Points on a hilly landscape, in no order, each with its height.
From any point a ball rolls to the lowest of the 2 points nearest to it. It stops when none of these is lower. Distance is the straight distance between rows; heights are no part of it.
Q_178 h=688: [138 162 153 179 139  44 168 165 170 129 147  79 155 127  70 123 121 137
 129 151  86  99  94 108 121 106  59 163 131 141 156  86 101 101 111 175
  64 124 104 139 134 114 142 195  82 161 179 137 162 115 156 171 146 110
  82 207 145 123 128 147 113 114 154  74 153  84 136 167 118]
Q_443 h=645: [137  89  73  71 143 188  85  96  68 117 161 140 132  95 155 173 126 176
 121 136 123 145 152  95 118 131 151 147  59 101 100 127 120 111 114 187
 156 166 185  92  89 121 117 173  96 130 146 115 138 112 161 142 118  68
 138 129 148 137  62  76 116 118  95 106 158 116 122 131  96]
Q_839 h=320: [136 133  97  83 144  98 168  63  77 156  57  98 175  72 100  91 124 123
 128 120 186 159 140 143 113 178 149 165 113  72 114 124 132  80 150 160
 153 139 101 106 171 173 128 117 130 160 175 147  92 162 122 124 138 145
 134 123 155 159 131  70  70 165  69  60 153 133 187 159 137]
Q_771 h=444: [110 156 128 130  88 153 107 169 119 105 126 165  98 155 163 129 136  89
 193 128 131  98 102 145 174 112 111 103 170 141 106 146 140 141 178  57
 104  93 140 190 131  76 151  65 156 100  93  98  86 137 125  90 151 129
 145 110 122 118 131 141 166 145 139 154  79 128 124 140 120]
Q_200 h=263: [102 117 151 107 173 207 105  76  88 115  99 144 145  88 156  80 142  99
 102 105 163 150 132 123  99 141 145 126  98 112  64 146 157 147 173 143
 162  99 160 162 107 112 135  98 114 106  90 121 106 145 147 108 138  86
 162  90 104 178 137 100 106 120  95 182  91 150 108 100 148]
Q_886 h=668: [138 149 136 141 129  59 170 142 142 128 138  86 150 111  79 142 117 167
 124 144 110 141 110 111 123 125  93 173 121 113 157  91  90  88  93 169
  84 140 104 118 146 129 141 184  98 165 180 124 144 118 146 175 148 128
  95 182 150 138 123 111 106 133 126  62 174  80 155 161 123]
Q_634 h=327: [142 112 147  84 132 136 169  77 107 144  62 140 129 123 135 128 140 102
 121 108 184 153 167 129 137 145 186 159 110  74 111 150 112 113 167 134
 124 120  87  97 122 157 117 143 123 128 158 174 106 148 111 113 132 138
 139 120 130 129 140  58 120 124 104 117 131 136 134 107 137]
Q_612 h=429: [147 151 101  93  85 102 156 153 122 132 111 158  77 156 144 175 134 104
 218 126 135 139 126 171 196 131 141 144 167  87 138 132  89  89 144  81
  78 127  82 146 148 105 143 113 143 119 152 127  85 154  97  93 176 175
 137 108 153 112 136  76 149 159 138  91 118 107 148 157  94]
Q_848 h=315: [112 117 163 144 157 106 127 134 161 117 117 104 130 103 108  95 149 160
  86  96 118 194 102 165  83 147 106 152 153 120 162  95 111 141  51 112
 128 167 109 129 164 150 151 133 141 160 115 123 139 110  67 159 161 190
 134 138 111 172 203 139  87 144 160 125 124  73 141 144 171]
Q_107 h=616: [113 113  64  84 144 179 108 105  99 105 143 130 147 108 101 144  88 187
 113 141  98 131 128 107 129 145 134 146  88  94 150 130 116  83 107 157
 151 140 160 115 130 122 119 163 113 132 132  75 160 125 164 150 120 100
 153 107 155 171  58  97 121 131  98  90 187  99 139 164 115]
Q_556 h=437: [140 100  98 114 124 101 100  99  99 158 115 100 132  71 154 132 163 136
 123 120 171 146 162 131  75 147 158 115 123 132  79 146 138 139 125 179
 176 174 125  76 128 174 133  88 144 158 121 171 102 132  83 108  98 129
 118 115 125 100 132 112  90 149  94 107 108 165 166 117 130]
Q_486 h=308: [154  56 173 128 128 148  98 113 137 142 137 150 130 125 159 148 137 134
  98  87 151  94 169  90  77  83 144 119 113 136 113 117 113 165 175 182
 121 150 170  78  86 137 112 166 128 139 127 188 172 126 126 122  98  78
 114 155 140  88 113 133 113  84 139 163 127 153 103  74 130]
Q_352 h=433: [148 171 164 130 146 107 232 104 117 128  58 147 154 175  98 115  95  88
 125 135 148  84 166  93 169 106 175 158 124  68 165 139  94  69 221 132
  70  65  77 134 136 130 105 186  99 107 188 144 122 148 173 137 128 112
 121 142 165 136 105  75 127  92 102  90 154 119 110 141 115]
Q_777 h=352: [129 104  88 107 104 157  41 157 118 104 200 171  93 121 182 188 126 146
 167 112 115 109 127 111 109  95 110 100 131 138  98 120 122 155 128 129
 121 157 196 135 103  87 152  97 148 135 112 109 124 106 106  87 123  90
 133 115 138 103  97 140 127 137 150 149 106 112 130 149 105]
Q_490 h=163: [169 144 145 132 101  91 156 131 112 166 151 127 108 155 169 175 150  98
 172 168 168 132 154 117 168 142 140 108 101 171  63 153 143 162 126 121
 132 137 116 107  78 130  98 143 113 112 152 183  95 126 150 109 116 107
  87 151  96  40 112 125 190 135 128 147 106 177  92  58  88]
Q_941 h=393: [130 126  87 104  83 106 144 150 133 120 114 159  95 169 119 173 109 139
 177 127 108 122 123 151 189 124 153 133 180 104 174 137  96  80 142  83
 100 124  87 131 161 114 130 115 152 123 134  97 119 153 104 115 142 181
 135 100 158 112 107 102 147 136 136  91 146 109 155 160 108]
Q_453 h=511: [110 136  89 182 160 100 117 148 153 144 202  80 130 103 109 129 125 185
  80 165  76 165 104 126 107 149  91 131 101 176 136 113 152 143  32 161
 167 176 137 113 124 158 124 154 105 146 130 111 164  75 138 176  97 125
 114 147  99 126 133 178 127 137 142 122 166 123 128 141 128]
Q_116 h=317: [101 130 173 122 157 187 144  71 114 132  64 136 148 117 129  51 150  88
  77 105 168 137 141 145 109 151 164 112 112 130  94 151 175 158 179 110
 179  87 122 154 131 149 118 102 127 104  88 133 116 161 141 122 119 123
 152  91  88 172 152 119 129 114  86 195  93 169  98  81 172]
Q_333 h=521: [107 156 101 125 125 189 114 148 129  95 152 163 139 173 115 122  93 130
 146 161  84  91 113 100 167 117 113 113 105 147 136 140 154 124 141 100
 139  97 177 166 115  86 103 135 109  91 104  72 144 123 196 142 127  84
 143 101 128 141  70 144 190  95 120 156 150 120  93 141 101]
Q_22 h=503: [106 129 149 153 123 124 128 133 145 115  75 131 145 132  98  70 127  98
 129  94 131  64  99 142 119 101 114 113 187 118 159 116 115 103 207 124
  95  75 128 168 167 106 154  86 167 127  88 123 152 146 110 111 123 141
 150 115 159 156 139 164  82 137 129 128 104 128 148 157 164]
Q_890 h=460: [129 174 138 139 135  75 187 132 122 140  57  99 154 127  85  77 121  89
 149 122 149 100 101 157 151 144 125 146 173 110 150 119 120  81 178 122
  97  81  87 167 174 125 143  91 136 127 132 141 109 165 116 120 137 157
 129 127 144 159 147 129  86 159 106  83 123 124 165 162 150]
Q_993 h=103: [150  89 164 113 108 135 172  89 144 124  88 189 133 211 110 168 104 123
  95 103 131  79 173  87 156  89 205 115 133  99 197 157  96 114 207 124
 110  96 100  78 106 139  91 191 130 119 152 158 177 160 150 129  99 135
 129 135 164 101  96  94 154  66 123 149 147 142  99  76 122]
Q_99 h=172: [166 107 156 113 107 142 168 108 136 120 128 193 119 217 131 191 102 109
 140 136 127  87 181  77 178  90 180 120 109 116 156 155 110 117 194 109
 105 102 129  98  70 121  84 206 101 100 166 150 150 154 171 131 123  99
 112 147 156  77  77 103 193  61 138 148 142 137  69  70  86]
Q_495 h=221: [106 131 118 172 101 132 122 156 148 136 151 137 128 151 118 122 113 141
 109 145 105 102 116 149 152 135 135  70 146 196 157 150 179 175 121  80
 183 129 120 124 129 141 109  93 163 118  93 116 160 115 140 135  78 147
 127 107 100  89 118 210 166 129 149 161 127 172 122 104 131]
Q_407 h=348: [123 149  43 126  81  97 152 153 116 141 123 129 105 147 111 169  98 152
 178 154 107 122 120 165 195 163 163 110 170 142 169 156 124  93 113  84
 149 135  85 126 175 139 131  81 168 135 129  96 107 151 117 110 104 184
 130  85 136 102  98 140 162 169 116  92 151 136 178 163 107]
Q_831 h=473: [159 165 183 140 130  98 203 131 138 122  75 163 130 201 126 146 107  58
 157 127 137  71 160  96 177  71 144 141 156  80 146 125  89  85 229 111
  32  66 103 139 123  91 123 173 109 101 179 156 114 151 143 119 148 112
 106 156 171 115 132  96 138  97 135 112 115 107  87 142 102]
Q_813 h=551: [131  55 114 120  70 122  74 132 147 130 145 160  78 129 189 186 158 160
 113  80 141 146 164 133  81  81 172  81 165 134 149 149 106 174 116 121
 160 196 124  67 144 156 138  81 193 154  96 151 141 114  59  91  92 179
 125 101 145  84 149 138 115 125 152 145 108 138 165 112 144]
Q_926 h=454: [153 124 190 149 117  66 133 146 158 146 105 104 110 122 146 112 179  82
 145 108 166 131 129 164 104 125 103 129 182 134 109 110 112 148 135 125
  87 131  94 118 141 133 150 104 149 144 128 193 109 141  59 108 148 166
 111 157 122 101 216 140 100 150 162 128  69 143 140 108 166]
Q_774 h=178: [112 104 108 124 117 118 155 109 143 140 101 121 130 141  85 130 106 184
  73 119 100 159 130 136 135 153 180 131 128 121 210 151 110 114  91 114
 168 154  86  76 176 182 108 155 152 143 131 114 170 147 114 158  97 186
 136 115 132 137 120 116 133 117 119  94 184 108 156 129 159]
Q_694 h=712: [148 110 132 180 140  71  97 154 182 127 192  80 163  98  86 125 125 150
 122 123  81  92  94  91  69  83  52 150 124 142 144  71 105 118 105 209
  80 142 162 121 129 109 170 185  99 164 160 134 183  96 129 156 130  80
  89 195 162 122 119 175  84 116 157 109 148  95 137 164 134]
Q_270 h=233: [107 120 137  89 146 223 119  99 103 109 125 172 109 153 171 125 125 122
 108 127 136 156 148 130 151 141 162 119  70 137 107 162 158 169 122  91
 172 115 149 142  88 120 105 141 103  81 101 106 116 137 185 129 133  96
 158  99  96 151 111  90 189 102 107 200 116 143  70  70 129]
Q_662 h=200: [104 132 154 107 170 214  89  99  96 115 143 149 127 104 184  99 143 104
 110 125 151 156 139 123 117 136 117 125  67 142  59 145 175 179 129 124
 171 117 167 158  84 107 123 110  93  93  95 105  96 130 165 122 144  71
 148 108  77 163 131 109 151 112 107 203  95 154  77  80 131]
Q_182 h=512: [163 193 172 171 112  54 198 180 150 123 105 133 141 197  94 132 114  71
 181 168 114  62 125 119 189  93  96 138 158 136 149 122 114  85 186 116
  47  71  96 165 126  90 121 155 103 111 165 143 119 148 156 137 151 122
  86 177 153  96 127 152 148 111 146 102 121 109 109 153 102]
Q_131 h=528: [120  72 125 140 103 131  73 130 158 126 142 139  95 114 170 141 154 157
  81  84 127 151 148 149  74 117 151  91 170 148 152 140 135 184  94 113
 176 187 115  88 159 183 136  78 186 153  74 146 144 100  56 108  92 183
 137  95 113 116 175 166 108 127 152 161  99 138 159 119 167]
Q_532 h=474: [153 133 129 149 115  51 117 132 149 163 138  75 116  90 146 126 172 119
 126 127 152 165 141 155  81 154 120 122 158 148  94 124 127 149  83 144
 146 179 100  90 144 177 136  89 146 169 132 183  94 126  53 118 123 170
  98 143 111  90 184 150  98 155 132 108  95 145 162 119 149]
Q_785 h=480: [114 163 151 146  99 170 100 166 143  93 144 167 113 178 138 131 122 101
 166 139  97  89 110 126 172 102  92 100 152 158 134 125 155 147 156  60
 104  91 162 192 121  76 129 100 140  85 102  81 128 117 152 115 143 116
 137 111 126 127 118 171 180 109 160 179 102 124  94 135 118]
Q_126 h=325: [109 111 170 103 186 183 102  92 110 103 110 129 145  83 138  85 141 110
  94  97 150 159 121 120  81 127 110 164  97  84  98 112 124 134 138 147
 126 111 170 154 111 108 139 127 109 122 117 123 123 133 113 127 165 104
 166 119 118 194 155  96  82 124 129 154 111 111 116 128 157]
Q_3 h=574: [151  73 114 128  71  90 100 136 140 141 136 136  95 134 155 186 145 153
 143 103 136 114 156 122 106  82 152 104 167 135 143 132  88 135 145 146
 116 175 116  77 139 139 138 119 169 150 128 157 141 133  69 100 102 157
 105 136 158  67 136 125 108 128 157 115 126 138 164 120 137]
Q_596 h=595: [161  55  87 111  62  85 102 124 146 134 144 132 106 131 147 212 122 186
 145 102 118 122 159 103 113  70 160 122 164 102 174 123  64  96 142 165
 112 189 106  61 171 149 143 129 155 167 147 138 151 133  71 113 110 162
 104 137 181  83 118  89  90 134 137  87 162 128 178 144 128]
Q_584 h=417: [143 118 184 126 134  81 158 127 142 133  69 134 103 129 135 115 168  83
 138  82 159 139 129 160 122 112 127 157 174  75 133 105  85 116 168 110
  64 116  82 123 152 118 150 131 156 137 148 183 107 155  66 103 172 175
 131 146 143 134 216  92  80 136 142 116  91 107 136 131 159]
Q_77 h=104: [121  84  99 139 114 130 136 116 152 126 136 128 146 155  70 151  94 198
  67 117  71 104 146 103 123 116 173 124 125 116 232 130  96  98 129 147
 157 140 116  79 163 162 103 188 133 150 130 101 204 144 137 164  83 148
 129 128 169 128  79 122 133  97 127  90 192 117 154 125 142]
Q_230 h=620: [160  86  80 102 100  69 106 113 119 139 134  88 132  97 134 174 128 173
 168 104 137 134 146 111  91  97 126 152 148  90 137  98  77  86 131 189
  98 183 113  82 162 147 158 133 144 178 166 139 127 125  84 130 130 131
  96 158 176 111 134  76  51 154 120  63 161 122 182 166 130]
Q_696 h=732: [133 104 170 189 132  77 104 162 192 132 186  87 135 119 114 131 141 156
  99 103  88 136 111 120  68 101  65 143 143 165 147  80 110 151  63 171
  89 160 136 108 137 131 152 172 118 163 141 147 177  86  99 164 133 123
  87 185 129 108 169 174 104 113 176 124 134 100 124 141 146]
Q_614 h=550: [128 194 148 141 119 111 195 163 138 130  84 130 124 169 101 118 118  93
 140 157 122 132 108 169 210 165 139 139 140 134 166 144 141  99 118  60
 121  78  75 164 153 123 106 122 128  98 126 109 100 151 152 121 138 167
 128 116 111 127 130 127 187 131 122 121 134 134 114 130 125]
Q_153 h=427: [109 175 108 125 181 131 156 103 106 143 105  72 179  63  89  57 123 118
  95 154 146 174  94 153 110 200 107 146  97 127  94 135 174 120  88 144
 182 109 116 163 137 150 128  95 109 123 123 113  84 138 135 142 139 135
 133 118  90 179 140 139 107 160  93 107 134 142 139 141 141]
Q_496 h=378: [112 136 191 133 174 179 105 125 148  99 125 139 133 124 124  79 135  94
 114 114 118 124 110 119 100 108  86 157 110  99 120 103 120 135 138 135
  93  87 171 173 110  90 140 141  97 107 117 109 137 118 139 138 171  99
 157 135 120 181 156 132 114 103 149 167 110 104  92 135 142]
Q_805 h=497: [ 95 111 130 144 147 163  86 125 146 121 148 117 117  86 154  92 152 143
  75 104 126 161 121 168  78 156 121 104 146 162 112 134 170 182  81 103
 195 166 129 125 139 176 137  68 163 142  76 119 123 101  75 129 106 170
 146  95  86 155 177 176 115 148 141 169  93 152 137 125 164]
Q_85 h=92: [167 101 144 139  62  85 120 155 142 154 174 165  89 181 168 208 130 126
 161 146 140 119 162 105 164 102 138  83 121 188 109 151 134 179 121 110
 129 156 129  89  71 126  94 156 129 127 154 178 130 120 133 113 106 130
  70 157 116  19 117 160 185 110 168 160 110 154  88  51  91]
Q_171 h=228: [153 111 165 137 116 152 121 131 145 115 151 172 135 194 119 162 115 125
 127 128 110  80 162  77 143  89 132 119 104 138 147 123 122 137 170 128
 105 115 164 107  74 107  96 191 102 110 148 139 167 134 164 133 121  84
 113 155 146  89  88 135 171  62 157 158 142 126  72  90 107]
Q_89 h=283: [149 128 146 146 117 124 110 162 151 117 187 148 113 167 127 178 123 128
 157 154  95 109 133  96 145 103  95 121 113 163 118 111 123 140 112 126
  91 133 168 122  90  99 113 170 106 117 151 137 150 107 152 137 138  99
 100 157 127  78 111 140 169  96 173 140 136 111  94 116  99]
Q_513 h=385: [121 176 106 107 168 104 175 105 100 147  90  71 175  67  84  85 117 136
 117 145 157 190 107 155 122 207 108 175  99 103 115 123 150  96  71 141
 160 130 106 146 154 157 122 114 111 146 158 123  74 141 139 151 161 161
 130 134 110 186 140 105  96 174  89  70 155 106 159 153 133]
Q_367 h=397: [121 122 106 107  97 150  83 157 110 124 164 155  83 133 174 174 131 128
 168 126 138 131 121 136 147 124 132  87 141 150  89 144 138 167 118  93
 137 154 136 138 112 103 140  81 156 125 101 116 106 114 119  94 126 132
 137 101 114 102 124 135 159 150 145 154  91 129 136 126 113]
Q_849 h=643: [150 123 104 130 131  65 123 118 122 143 146  65 144  76 123 132 139 162
 137 141 133 150 122 117  86 131 100 158 126 114 107  98 102  94  97 194
  99 163 125  99 151 142 145 135 126 171 159 139 125 115 103 146 138 122
 102 172 140 123 140 114  66 157 120  70 147 113 165 159 139]
Q_728 h=425: [123 192 129 144 104 143 124 153 104 134 128 127 120 136 159 107 139  72
 202 156 148 114 104 140 169 135 107 103 151 150  73 144 167 143 159  87
 111  81 133 198 127  85 151  54 135  89 107 119  61 133 149  85 141 116
 125 122 101 114 135 146 173 163 116 153  66 159 122 125 117]
Q_150 h=362: [113 102 160 108 132 165 123  88 132 141  76 139 127 106 141  85 159 111
  74  99 163 157 147 161 100 163 180 112 129 130 117 160 155 165 137  97
 192 139 108 102 134 173 115 103 150 125  90 149 116 148 102 113 112 160
 152  84 106 145 161 114 131 123 100 170  99 163 122  83 170]
Q_751 h=162: [134 116 135 167  88 106 127 163 157 141 175 149 109 187 129 167 125 132
 123 150 102 121 142 133 173 123 147  75 129 204 155 155 161 180 103  83
 159 143 110  99 109 145  90 145 138 122 131 148 157 120 143 131  94 151
  93 137 107  54 121 192 190 116 172 159 131 166 103  73 120]
Q_809 h=380: [131 181 106 143 118 117 132 150  81 154 158 107 134 122 155 123 143  82
 207 184 161 113 114 115 153 146 100 104 117 174  39 145 176 143 130 130
 135 108 141 169  91  98 130  76 106 104 133 136  64 124 168 109 128  72
 111 135  97  88 108 155 162 153 104 138  86 170 114 109  82]
Q_387 h=547: [114 131  81 126 157 141  74 147 125 115 190 106 120  81 143 131 126 159
 134 141 109 157  92 130  89 138  85 136 123 132  96 110 139 139  54 144
 137 153 171 151 131 108 150 102 129 136 107  98 120  91 106 124 137 118
 145 132 112 157 141 152 102 156 144 135 124 108 139 165 127]
Q_653 h=749: [126 122 173 201 134  79 121 168 189 141 168 102 128 136 110 108 154 132
  79 125 102 138 110 148 104 125  90 115 142 198 143 104 144 170  60 124
 130 153 111 116 135 158 135 148 122 152 125 150 175  88 106 161 105 150
 103 154 100 107 178 205 131 114 180 149 122 142 125 116 151]
Q_364 h=305: [137  66  91  92 112 178  23 138 119 107 192 171 105  96 188 200 110 163
 135  82 118 101 147  89  72  80 130 120 114 114 112 109 110 153 135 171
 131 175 214 102 107  99 150 118 143 147 114 110 151 106 104  90 112  71
 144 115 166 118  77 117 116 109 137 143 127 111 135 140 115]
Q_699 h=424: [108 115 226 164 159 170 103 132 172 101 126 138 133 137 121  71 145  99
  77 102 121 120 112 146 105 103  91 126 127 152 142  97 139 172 126 102
 105  97 147 165 123 123 133 142 108 116 101 125 163 112 130 140 142 129
 142 138 105 166 180 166 130 100 166 198 103 132  86 105 161]
Q_504 h=387: [127 168 139 121 155 157 196  94 107 109  59 152 160 169  94  84  89  89
 128 142 127  91 151  97 163 113 155 145 119  70 150 141 120  80 204 128
  97  58 119 169 134 107 109 149 102  92 143  97 132 144 187 146 136  99
 145 108 157 176  87  90 136  99  84 112 150 124 112 147 118]
Q_236 h=248: [107 136 144 135 140 124 154 129 156 140 109 119 118 129  99 104 136 154
  66 128 105 195 118 176 126 185 152 136 123 138 186 137 134 145  36  81
 168 156  78 108 160 181 113 146 142 134 120 114 144 125 105 156 129 203
 137 119  94 151 175 135 148 134 140 124 153 106 135 120 157]
Q_286 h=373: [141 120 173 102 128 115 189  99 120 132  56 153 114 150 126 133 142  88
 130  93 168 143 154 139 152 123 169 168 150  53 150 133  81 101 182 109
  75 103  70 110 141 130 121 162 132 120 167 169 110 153  99 111 156 160
 139 134 146 135 169  58 107 125 129 104 128 109 129 131 136]
Q_209 h=580: [104 164 120 113 150 149  93 165 129  97 172 119 114 109 138 129 135 123
 169 156 111 156  83 128 132 139  64 142 116 122  89 105 131 126  67 119
  94 119 177 189 115  73 149 101 105 110 119  97 101  96 127 126 175 113
 149 136 113 166 147 140 126 152 146 140 113  89 118 164 113]
Q_663 h=613: [109 147 167 117 153 149 161 131 148 109 108 150 125 159  94 116 123 136
 103 126 101 156 110 132 155 138 123 159 106 100 186 128 102 111  88  90
 105 103 108 139 131 126 113 181 100 113 136  99 150 126 150 162 158 150
 145 131 124 170 133  99 155 109 141 123 160  87 110 133 139]
Q_624 h=459: [100 120 191 160 159 176  93 133 163 117 146 122 129 118 134  70 154 115
  73 114 125 138 110 162 103 133  95 106 113 186 122 114 176 192  92  96
 162 122 134 152 118 150 132 114 124 116  88 119 154  95 129 145 111 138
 140 115  79 155 178 188 140 113 156 211 103 166  90 101 153]
Q_629 h=543: [147 182 157 167 121  72 148 185 150 120 134 112 131 154 105 118 134  95
 185 158 106  91  98 133 161 110  64 129 165 150 132 109 129 108 140 118
  60  93 121 166 131  82 138 127 110 117 139 129 119 131 133 130 164 123
 101 162 133 105 148 167 131 138 167 107 110 115 124 159 113]
Q_915 h=286: [105 169  72 164 120 101 154 163 138 141 134 108 131 136  86 109  96 145
 134 159  84  96  81 156 161 153 121  99 172 174 169 147 164 121 114  89
 158 112 102 149 166 137 132  88 159 126  98  86 143 120 138 131  89 160
 130 100 110 121 117 191 151 167 128 115 150 141 156 159 130]
Q_315 h=262: [130 113 104  83 145 141 151  60  68 145  61 113 169  83 110  90 125 120
 117 114 179 117 153 117 114 144 170 140 115  86  94 146 124  90 198 175
 147 111 120 107 143 154 123 118 127 142 139 151 118 155 144 114 103 101
 140 112 152 148 104  80  68 140  62  93 132 157 158 139 141]
Q_589 h=400: [119  89 129 114 134 147  95  94 113 153 116 127 125  81 178 108 170 114
  96 109 177 149 152 146  75 156 159  99 123 151  64 159 165 176 142 138
 204 157 124  84 110 176 122  82 153 145  87 175  99 133  90  97  99 127
 141 103  89 119 141 127 113 123 101 162  78 179 129  76 151]
Q_292 h=541: [132  93  99 154 135 118  93 138 143 147 213 110 103 123 155 173 141 188
  82 140  96 180 154 115 103 131 130 114 100 171 120 128 145 161  25 151
 177 195 142  74 117 171 116 150 120 143 134 136 155  80 112 160  95 134
 106 143 103  96 129 155 135 128 146 134 149 128 124 113 128]
Q_905 h=339: [128 163 110 160 144 121 115 139 103 152 175  96 148 111 147 105 139  94
 158 174 143 104 113 100 115 130  76 102  95 185  43 126 175 152 133 166
 143 116 169 152  76 112 128 107  97 113 120 137 110 106 179 128 104  55
 106 146  97 100  93 177 128 133 114 146 103 186 106 109  90]
Q_272 h=414: [116 154 113 133 132  84 150 158 135 114 105 102 129 118 104 110 128 129
 163 124 118 134  83 159 140 142 102 150 182 113 154  97 107  92 112 103
  87 125 102 160 169 113 157  88 148 148 126 110 109 138  98 127 174 176
 145 128 143 161 167 134  96 172 134  90 132  87 160 170 138]
Q_994 h=552: [100 180  77 115 131 173 129 135 111  97 133 133 154 140  95 105  92 130
 164 178  90 100 100 104 165 137 103 126 115 122 135 142 144  82 135 118
 129  86 159 186 127  83 128 113 110  94 109  54 118 132 195 145 136  99
 150  99 133 164  64 130 158 122 104 123 147 116 121 176  92]
Q_763 h=16: [135  58 108 103  86 153 122 102 136 124 125 167 133 178 104 177  93 176
  80 102 107  78 170  91 141  91 206 116 128 107 210 154  88 112 180 147
 145 127 124  63 131 148 105 179 149 139 129 130 193 163 132 134  81 134
 140 125 176 105  61 109 139  70 122 113 172 136 133  91 133]
Q_692 h=472: [108 157  74 150 172 112 133 120 129 143 152  61 165  66  89  76 110 165
  94 170 102 155  83 142  93 172  84 135  99 145 114 115 165 113  57 162
 179 135 129 151 136 151 138 127 116 142 125  94 129 100 151 164 118 125
 127 133  95 170 118 178  91 168 108 105 160 126 143 160 125]
Q_744 h=436: [115 103  81 106  80 153  83 140 103 131 156 168  85 125 199 175 136 138
 147 113 152 140 145 144 132 131 173  66 155 162  92 178 166 201 117  87
 190 171 117 116 118 136 137  59 186 126  86 131  86 115 119  76  90 137
 140  86  98  80 111 142 179 149 117 164  78 154 140  99 116]
Q_689 h=540: [137 141 148 173 108  79 117 177 161 122 129 115 131 134 117 114 126 103
 165 121 118  72  94 136 127  87  75 106 188 154 129 107 123 119 166 132
  72 101 141 160 141  90 162  99 145 131 116 141 138 128 101 115 141 128
 116 145 148 115 151 184  96 149 157 121 100 124 138 158 132]
Q_360 h=284: [121  98 143  92 109 218 110 102 118 108 150 197 105 179 185 159 112 126
 122 119 126 122 155 109 159 107 170 103  86 148 120 157 148 180 151  89
 156 130 169 137  67 108  98 154 114  87 102 112 130 146 187 125 115  84
 148 106 112 119  86 112 206  75 125 203 120 140  57  59 110]
Q_606 h=672: [154 114 103 114 149 129  93 117  96 139 184  96 128  87 139 163 130 155
 137 158 125 138 144  81  99 121 106 155  57 123  81  94 119 120  95 214
 121 155 185 107  86 112 128 184  87 148 169 139 138 101 150 152 125  56
  94 172 139 109  96 104 103 121 119  99 152 117 129 133  92]
Q_740 h=578: [111 189 167 137 142 132 192 153 142 114  65 139 126 169  97  80 120  91
 119 142 107 141  91 164 181 151 124 156 146 104 187 124 126 104 123  55
  97  66  92 184 156 110 115 128 119  96 114  92 115 142 156 146 173 170
 145 126 124 179 158 122 160 121 132 124 133 103 103 143 143]
Q_843 h=287: [123 144 124 137 159 147 130 121 102 150 152  97 145 107 135 103 136 123
 115 170 144 146 128 129 122 171 125 122  71 166  69 134 166 151 107 156
 175 126 146 122  84 146 106 128  88 120 125 139 117 116 173 148 105  87
 118 132  82 118 112 136 146 126 103 148 127 170 106  98 107]
Q_576 h=667: [117  84 120  84 127 179 110  95 122 104  83 173 132 128 121 119 117 137
 111  74 134 116 139 119 115 105 161 143 133  58 156 134  97  98 189 129
 110 119 139 119 134 117 134 144 153 126 121 107 156 144 110 113 139 132
 168  89 172 167 111  66  97 106 122 122 150 106 141 145 142]
Q_48 h=513: [ 89 120  55 140 178 157  74 126 112 118 189  83 150  59 129 103 118 174
  90 138  97 146 101 126  64 146  90 116 113 143 103 114 173 134  61 164
 195 155 177 140 121 146 149  96 141 137  94  91 137  81 126 133 106 108
 149 104 109 177 123 193  88 167 111 139 134 130 144 165 128]
Q_141 h=639: [109 110 168 102 147 173 143  96 139 106  76 159 126 145 104 107 127 140
  63  93 131 158 129 137 126 134 165 147 112  82 180 131 104 124 131 102
 129 118 106 119 140 137 116 168 135 119 121 115 160 139 122 144 148 161
 164 107 131 175 145  80 129 104 130 139 157 103 112 121 155]
Q_123 h=326: [136 129 146 121 161 150 152  88  95 123  83 125 163 119 116  90 111  96
 125 118 154  87 148  92 104 106 142 145 109  80 110 121 111  96 215 181
 101  85 153 132 114 120 128 150 108 121 134 145 134 146 160 123 127  67
 136 132 162 158 101  90  88 112  90 119 132 133 130 138 128]
Q_263 h=510: [145 185 102 124 118  98 175 151 101 145 115  99 123 122 111 123 118 106
 187 171 144 127 113 148 186 165 118 142 137 125 104 133 130  92 118 121
 113 104 108 159 143 114 125 110 116 111 151 120  81 142 151 120 145 133
 124 130 124 117 109 117 148 165 106  89 136 134 156 156 101]
Q_476 h=475: [159 148  84  92 106  68 151 124 101 158 125  93 109 108 139 173 134 127
 196 148 152 158 140 149 167 152 137 164 133  99 104 119  89  82 105 133
 108 156  89 117 149 136 137 116 123 145 178 142  79 146 107 112 158 156
 111 132 146 108 132  74 120 176 113  60 140 126 178 154 102]
Q_234 h=232: [139 162 158 134 144 128 172 116 113 154 114 116 122 137 141 111 152  90
 124 153 166 155 137 148 153 176 140 130  87 158  91 149 159 150 116 113
 157 122 106 127 102 149 103 127 110 110 134 161  90 133 152 126 122 120
 114 132  78 108 142 117 177 129 109 159 115 170  99  80 126]
Q_281 h=251: [144  70 120 102 132 179  63 104 117 115 148 156 136 103 152 162 118 150
 116  87 126  80 147  82  85  82 140 135 110 104 122 107 100 133 183 185
 117 137 195 100  96 107 137 144 124 135 116 136 160 134 126 105 112  59
 145 123 171 121  74 105 108  91 123 139 135 122 116 115 114]
Q_19 h=370: [114 129  97 118 144 101 120 142 121 122 122 102 132  90 122 111 132 163
 146 108 125 177  97 166  98 147 104 147 170 101 145  96 113 111  76 116
 119 160 116 143 171 134 161  86 158 161 129 110 102 125  68 141 184 197
 153 121 126 184 184 129  75 183 144  93 129  71 164 171 154]
Q_925 h=588: [111 162  65  92 149 162 139 108  85 114 124 116 153 100 102 111  92 154
 145 168 118 144 113 122 151 168 126 146  83 106 116 134 142  86  91 143
 150 119 144 149 135 111 117 132  99 114 135  75 121 125 180 152 137 105
 146 101 129 178  75 103 129 153  92  92 168 109 141 168 106]

Call two points neighbours if one is among the 2 nearest of the other. Go from one point of each pair to the other, from neighbour to neighbour, staying as low as possible. Name the highest point that can't be avoided.
Q_281, Q_763: Q_486
Q_85, Q_763: Q_89
Q_315, Q_662: Q_532

Write out the way that a ball takes from each point below.
Q_272: Q_19 > Q_848 > Q_236 > Q_774 > Q_77 > Q_763
Q_629: Q_182 > Q_831 > Q_352 > Q_504 > Q_123 > Q_315
Q_694: Q_178 > Q_886 > Q_849 > Q_230 > Q_596 > Q_3 > Q_813 > Q_131 > Q_805 > Q_624 > Q_699 > Q_496 > Q_126 > Q_200 > Q_662
Q_486: Q_171 > Q_99 > Q_993 > Q_763
Q_744: Q_367 > Q_777 > Q_364 > Q_281
Q_209: Q_496 > Q_126 > Q_200 > Q_662
Q_453: Q_692 > Q_153 > Q_513 > Q_839 > Q_315
Q_589: Q_150 > Q_116 > Q_200 > Q_662
Q_333: Q_785 > Q_771 > Q_728 > Q_809 > Q_905 > Q_843 > Q_234 > Q_490 > Q_85
